Points on a hilly landscape, in no order, each with its height.
A ball rolls from a point to the lowest of its 2 nearest points, and stops where none of them is lower. Distance is the straight distance between rows; heights are no part of it.
lonit h=5.39: [165 127 137 115  93 106 131 112 113 161 149 156 110 168 150  77 105 113
 102 125 149 115 148  78 151 187]
Tuk h=4.71: [112  92 113 124 130 154 134 131 118 106 153 115 117 149 116 161 117  80
 186 159 106 138 105 120 134  95]
Gul h=2.47: [136 145  96 138 131 130 175 174 138 111 110 117 128 140 101 110 158 138
  58 144 160 112  62 150  78  55]
Milu h=4.36: [ 76 138 146 125  94  97 146 113  95 127  97 168 165 113 167 108 150 147
 154 113  71 129 201 169 121 156]
Mus h=4.37: [155 125 143 142  94 124 134 207 124 172  94 195 105 143 138  60 158 111
 128  78  96 200 146 107  99 137]
tidar h=4.57: [ 54 154 117  87 124 102  92 155 150 139  80 133 146  98 154 124 132 168
 129  80  94 174 145 137  70 174]
gaman h=5.62: [178 147 140 150 122 168 117 106 145 159 138 110 111 137 100 140  89 120
 153 130 102  84 134 125 176 167]
fusat h=2.32: [ 91  96 132  98  77 100 145 149 111 116 147 117 152 125 105 163 123 111
 111 127 107 177 101  85 121  81]
Giku h=5.14: [ 90 121 155 135 167 147 148  77 155  85 174  84 173  96 146 173 116 108
 114 188 176 165 126 145 153  90]
taze h=4.32: [109 118 160 150 176 172 130  89 158 118 163  97 140 103 109 163 125 129
 124 188 160 135  91 161 157  81]
kes h=4.48: [ 74 141 120 100  99  98 119 141 127 145 100 164 166  96 148 100 144 175
 150  79  66 157 168 158 101 163]
rutat h=7.17: [108 126 132 138 160 124 120 156 131 118 137 147 114 113  96 121 143 159
  92 145 177 104  78 104 101  67]
satir h=0.74: [115 150 117 124 143 126 116 125 156 130  97 143 100 129 137 103 162 173
 163 102 131  55 160 148 154 150]
Nomo h=8.27: [193 168  77 142 157 132 146 125 145 155 130 152  92 158 114 107 166 112
 131 111 155  93 112 115  67 191]
Golek h=1.40: [123 135 110 156  92 143 131 162 117 146 136 168 112 150 108 129 140 130
 124 115 111 137 122 126  90 107]
lalum h=4.87: [210 117 121 115 150 104 141  64 109 120 109 125 111 129 134 143 129  90
 173 144  88  80 179 128 192 180]
lega h=4.41: [165 119 134 133  80  92 107 176  80 142 120 181 125 133 145  58 119  92
 115 126  89 156 183  61 163 138]
Vad h=3.81: [140 127 122 138 100  85 153 140 114 142  69 178 110 136 156  94 198 166
 130  97  41 117 167 148 131 148]
foz h=2.09: [ 95 126 133  92 120 103 148 131 140 116 144  72 177 102 135 131 132 175
  45 102 180 118 112 107 119  89]
puseg h=4.02: [158 126 129 124  86  67 138 137  87 140  90 196 123 134 152  75 183 142
  94 124  63 136 188 109 169 139]
gemu h=4.68: [ 61 167 102  85 110 117 111 164 153 133  98 107 123 125 144 133 101 168
 109  79 101 143 115 141  85 167]
zitok h=6.40: [ 79 138 121  90 112  80  91 128 122 114 113 135 161  75 130 174 114 155
  85  65 118 157 134 121  87 131]
ker h=8.08: [165 148  92 151 125 131 133 122 125 156 164 176  97 155 119  99 142 101
 117 120 161 122 115  98  84 159]
dozi h=6.52: [ 61 114 167 103 111 113 100 114 140 127 132  95 135 101 125 166  72 186
 101 116 127 118 119 123 143 118]
Kuvu h=0.78: [120 117 143 131 121 120 130 187 133 131  98 149 107 120 123 109 157  96
  50  92 164 168  96  95 105  67]
far h=2.68: [ 85 102 117  91 111  95 154 113 120 106 161  99 171 121 136 189 100 101
 123 151 117 171 122  99 123  88]
Tuviz h=6.49: [106 171 116 108 120  91  77 150 146 123  73 127 166  81 155 198 109 156
  87  54 113 167 132 131 103 124]
Riful h=1.95: [100 101 129 124  94 122 129 156  92 128 148 158 113 133 104 145 127 116
 128 138 125 163 118  84 114  80]
nufe h=1.18: [106 109 134 122  83 109 170 176 133 123 116 129 140 110 125 111 159 109
  54  79 159 194  90 121  93  73]
kaz h=2.33: [ 66 132 146  96 102 110  94 192 138 124 109 126 108 103 118  95 133 170
 101  64 133 130 110  98 107 127]
taz h=1.25: [121 138 131 102 131 110 167 135 134 104 143  70 173 105 109 103 132 176
  74 139 205  96  83 139 128  65]
mup h=6.29: [ 87 136 157 116 102 147 118 141 131 145 135 123 116 136 111 136  83 157
 142 122 114 108 128 129 144 123]
buto h=7.77: [120 110 153 128 140 127 119 116  93 117 124 123 138 135 152 114 132 116
 205 160 105  98 200 127 193 141]
ragi h=7.35: [ 76 102 132 126 146 134 138 126 125 117 146 125 131 104 102 157 131 153
 109 157 167 120  97 124 103  70]
zan h=1.75: [142 137 164 168 169 176 128  91 134 118 150 103 107 119  91 130 131  67
 209 143 153 140 120 161 175 160]
vizum h=5.91: [103 161 162 134 122 118 100 113 132  98 147 127 138 105 154 200  88  88
 143 143 131 164 168 150 119 166]
zusem h=7.78: [175 146  85 144 153 141 111  94 126 163 170 161 125 131  88 114 119 122
 118 161 171  98  98 114 111 148]
Nep h=4.34: [204 140 134 147 161 133 154  65 130 135 108 140 113 111 112 140 138 102
 178 124 125  89 161 145 195 174]
nire h=3.35: [126 133 152 170 150 182 125  99 145 126 159 129 122 114  90 163 134  80
 182 149 144 114 103 172 132 124]
simor h=4.22: [159 130 125 143  87 101 123 162  99 154 102 187 115 151 137  68 148 132
 115  98  92 166 184  90 139 143]
Tevum h=7.30: [174 148 108 154 180 160  76 124 147 138 153 128 109 125  89  98 127 160
  87 171 165  83  71 130 111 140]
kezu h=3.86: [ 93 173 150 153 147 174 148 105 170 117 134 120 118 119 125 152 123 122
 166  98 147 115 136 202  98 185]
motov h=1.53: [132 161  94 106 153 106 107 149 164 132  80 134  84 146 149  68 164 168
 128 115 136  81 154 108 132 165]
lugeg h=3.31: [145 110 154 145 139 173 150 106 153 125 138  83 152 119  93 143 112 145
 106 172 142 116  82 148 164  65]
pese h=4.61: [152 107 148 106  88 103  79 187  85 140 125 141 121 144 142  80  98  86
 126 129  96 166 148  43 158 135]
miti h=3.97: [158 135 109 158 113 121 144 112  80 139 122 189 125 154 128 123 165 133
 172 122 101 104 176 119 132 131]
ninu h=4.47: [133 126 146 138  91 134 140 208 132 154 102 183 111 138 116 101 149  97
 100  74 133 203 114 109  90  96]
Sav h=4.21: [107 123 127 142  91 117 142 129  75 114 110 175 147 122 138 107 155 128
 172 130  64 118 183 128 154 128]
Tol h=5.87: [155 122 141 121 126 130 101 117 114 164 161 155 121 137 146  81  86 117
  82 149 186 139 122  63 126 153]
Zat h=0.75: [110 147 136 124  99 152 146 116 168 122 122  75 138 129 115 164  81 152
  71 126 136 103  97 187 127 107]
Miv h=3.40: [123 155  89 162 139 177 157 141 151 139 118 120 108 145 115 144 167 128
 158 106 122 107  83 174  51 145]
Lar h=2.97: [122 152  93 152 128 149 153 164 146 125 125 123 110 160  97 126 158 136
 112 126 139 127  72 172  44  98]
Tof h=3.12: [117 164 114 143 159 178 140 126 158 133 101 123 112 130 110 126 159 141
 181 105 134  84 117 186  91 159]
tida h=8.28: [153  62 114  94 120  65 163  64  80 133 157 134 118 154 156  88 124 103
 116 158 118 112 156 110 176 197]
zezik h=6.11: [ 92 177 138 142 124 122 100 117 137 106 113 140 142 102 161 196  97 125
 118 103 146 155 168 154 101 144]
zotof h=2.84: [106 142 102 108 117 114 173 101 128 110 144  78 198 118 144 182  97 118
  89 142 143 157 137 121 132  92]
Raba h=3.49: [186 141 116 144 121 104 165 108 130 138  80 154  92 163 140 104 188 154
 144  86  86  95 161 135 129 167]
Tilu h=5.38: [191  86  82 106 171 154  88  97 125 135 175 116 121 150 153 118  91 101
 179 168  96 130 128  91 164 163]
goz h=6.28: [ 71 148 124 105 122 112 113 116 118 116 143 169 151 115 130 169 110 142
 124  94 120 143 140 140  83 133]
piv h=1.92: [107 133 113 127  72 110 166 124 128 142 124 114 175 132 143 180 111 130
  71  96  95 191 118 141  92 121]
kod h=1.96: [115 135 101 109 141  98 176 164 135  98 119  83 171 125 113  78 161 142
  71 131 193 108  82 161  83  60]
dur h=5.94: [180  91 113 137 164 186  73  97 143 135 163  85 112 132 123 137 104 120
 167 173 103 152 108 129 182 148]
Par h=2.04: [ 90 153 118  99 131 132 102 197 146 137  82 126  91 134 122  74 155 164
 136  96 134 115 127  96 115 146]
Badib h=1.90: [114 142 114 157 102 137 173 147 117 161 123 173 122 158 132 129 158 157
 157  78  92 144 124 153  78 141]
mekad h=3.32: [185 121 155 159 176 142 115  80 136 133 130 116 117 114 107 133 141  81
 216 144 139 122 156 146 212 167]
mase h=2.56: [ 62 131 137  91 111 101 136 164 142 112 119  88 133 105 131 121 127 166
  63  86 152 128  86 114 111 101]
fev h=4.31: [137 116 119 154 129 165 137 116 133 124 154 120 120 148  86 182 129  89
 149 174 127 123  83 142 126  87]
guzor h=6.51: [112  75 151 107 144 152  97 139 140  81 170  90 107 113 174 123 106  88
 220 159 124 155 139 162 163 134]
Bisun h=1.51: [ 91 129 115 123  69 112 163 162 136 133 133 128 139 119 126 136 128 141
  70  84 122 188 103 130  83 102]
mupu h=3.69: [113 165 165 147 133 172 141  96 175 129 140  98 130 119 117 176 104 101
 128 115 151 128 112 223 114 168]
vulov h=7.54: [ 70  89 154 128 150 142 103 110 112 112 165 126 134 103 110 167 105 142
 169 158 153 132 135 124 132  96]
Ramu h=1.42: [ 85 145 148 135 127 132 135 114 136 117 100 162 119 124 137 116 152 150
 173  98 119  72 171 169 123 148]
Diru h=2.95: [186 155 123 162 136 135 179 108 144 149  90 145  97 138 132 143 158 142
 167  78 100  76 152 151 112 173]
vif h=6.05: [130 137 151 135 103 155 129 129 126 140 122 115 119 155 108 138  99 130
 180 114  96  77 159 126 164 152]
dugu h=2.37: [120 145  99 119  95  86 158 112 118 116 112 111 191 117 139 194  94 121
  70 101 118 175 148 106 117 102]
Gapez h=4.33: [186 120 105 142 110 114 141  96 106 123 131 162 123 154 133 143 140 100
 176 144  95  85 171 110 153 153]
patu h=2.35: [121 161 146 138 119 184 142  99 182 121 135  75 149 116  99 173 104 119
 101 143 153 102  79 221 134 122]
lezan h=8.11: [181  94 114 106 132  80 124  82 107 145 145 118 120 163 170  96  99 119
 139 161  85  96 174  95 187 180]
togit h=5.00: [160  89  95 112 132 134  94 132  99 128 169 130 116 156 130 139 108  99
 176 174 103 137 121  83 157 118]
Mir h=6.95: [162  70 131 132 179 149 106 124 115 118 151 100 108 134 119 151 124 152
 119 203 147 156  96  80 149  72]
Pamu h=1.23: [121 120 143 116 148 118 148 199 144 114  70  95 138 117 133  79 175 102
  61  96 182 158  64  98  86  58]
Gove h=1.79: [136 139 142 120 173 114 106 187 121  99  88 118 123 126 132  88 156 118
  54 142 203 134  64  92  93  83]
gif h=4.96: [186 135 121 124  93 131 103 106 117 168 145 127 108 157 121 109 102 121
 135 132 120  97 153  90 151 181]
badur h=6.50: [177  94 109 132 194 167  70  93 133 148 170 100 127 135 108 141 109 144
 124 202 124 148  91 108 166 116]
Siv h=6.86: [162 132 118 141 185 136  83 136 133 116 144 150 117 120 107  91 142 150
  73 173 189 112  68 108  94  90]
fip h=5.58: [ 95 142 150 121 148 120 122  82 142  95 147 101 150 104 144 193  98  90
 118 178 175 173 146 150 138 129]
tif h=7.67: [ 80  94 167 127 154 139 104 109  96 108 149 133 130 111 143 132 114 121
 203 166 139 123 170 141 174 130]
kenu h=2.36: [144 140 132 159 108 145 181 127 138 149 102 137 111 157 124 136 140 144
 174  80  85 108 141 169  86 168]
zuve h=7.85: [145  88 141 131 141  97 116 114  87  99  92 113 123 133 180 110 132 106
 176 163  62  78 199 131 210 132]
fode h=2.22: [130 116 142 122 136 137 182 116 129 122 156  57 192 110 107 135 120 158
  88 174 174 114 105 146 142  59]
gozar h=6.32: [143  88 136 126 166 171  84 117 136 113 152  94 108 135 138 125 110 103
 214 160 106 138 136 138 193 135]
legot h=7.96: [191  79 109 123 156  98  93 103 105 111 126 112 119 140 194  95 104 117
 174 168  74  87 179 116 201 156]
Mog h=6.42: [156 128 139 131 172 136  95 126 125 134 147 156 112 137 143  87 108 127
  56 153 211 122  78  93  93 129]

Where does a ball stop that starts at each point below?
zotof: Kuvu
tif: gif
Nomo: gif
Tuviz: taz
lega: Golek
ker: gif
zitok: taz
Mus: Golek
Tilu: zan
pese: Golek
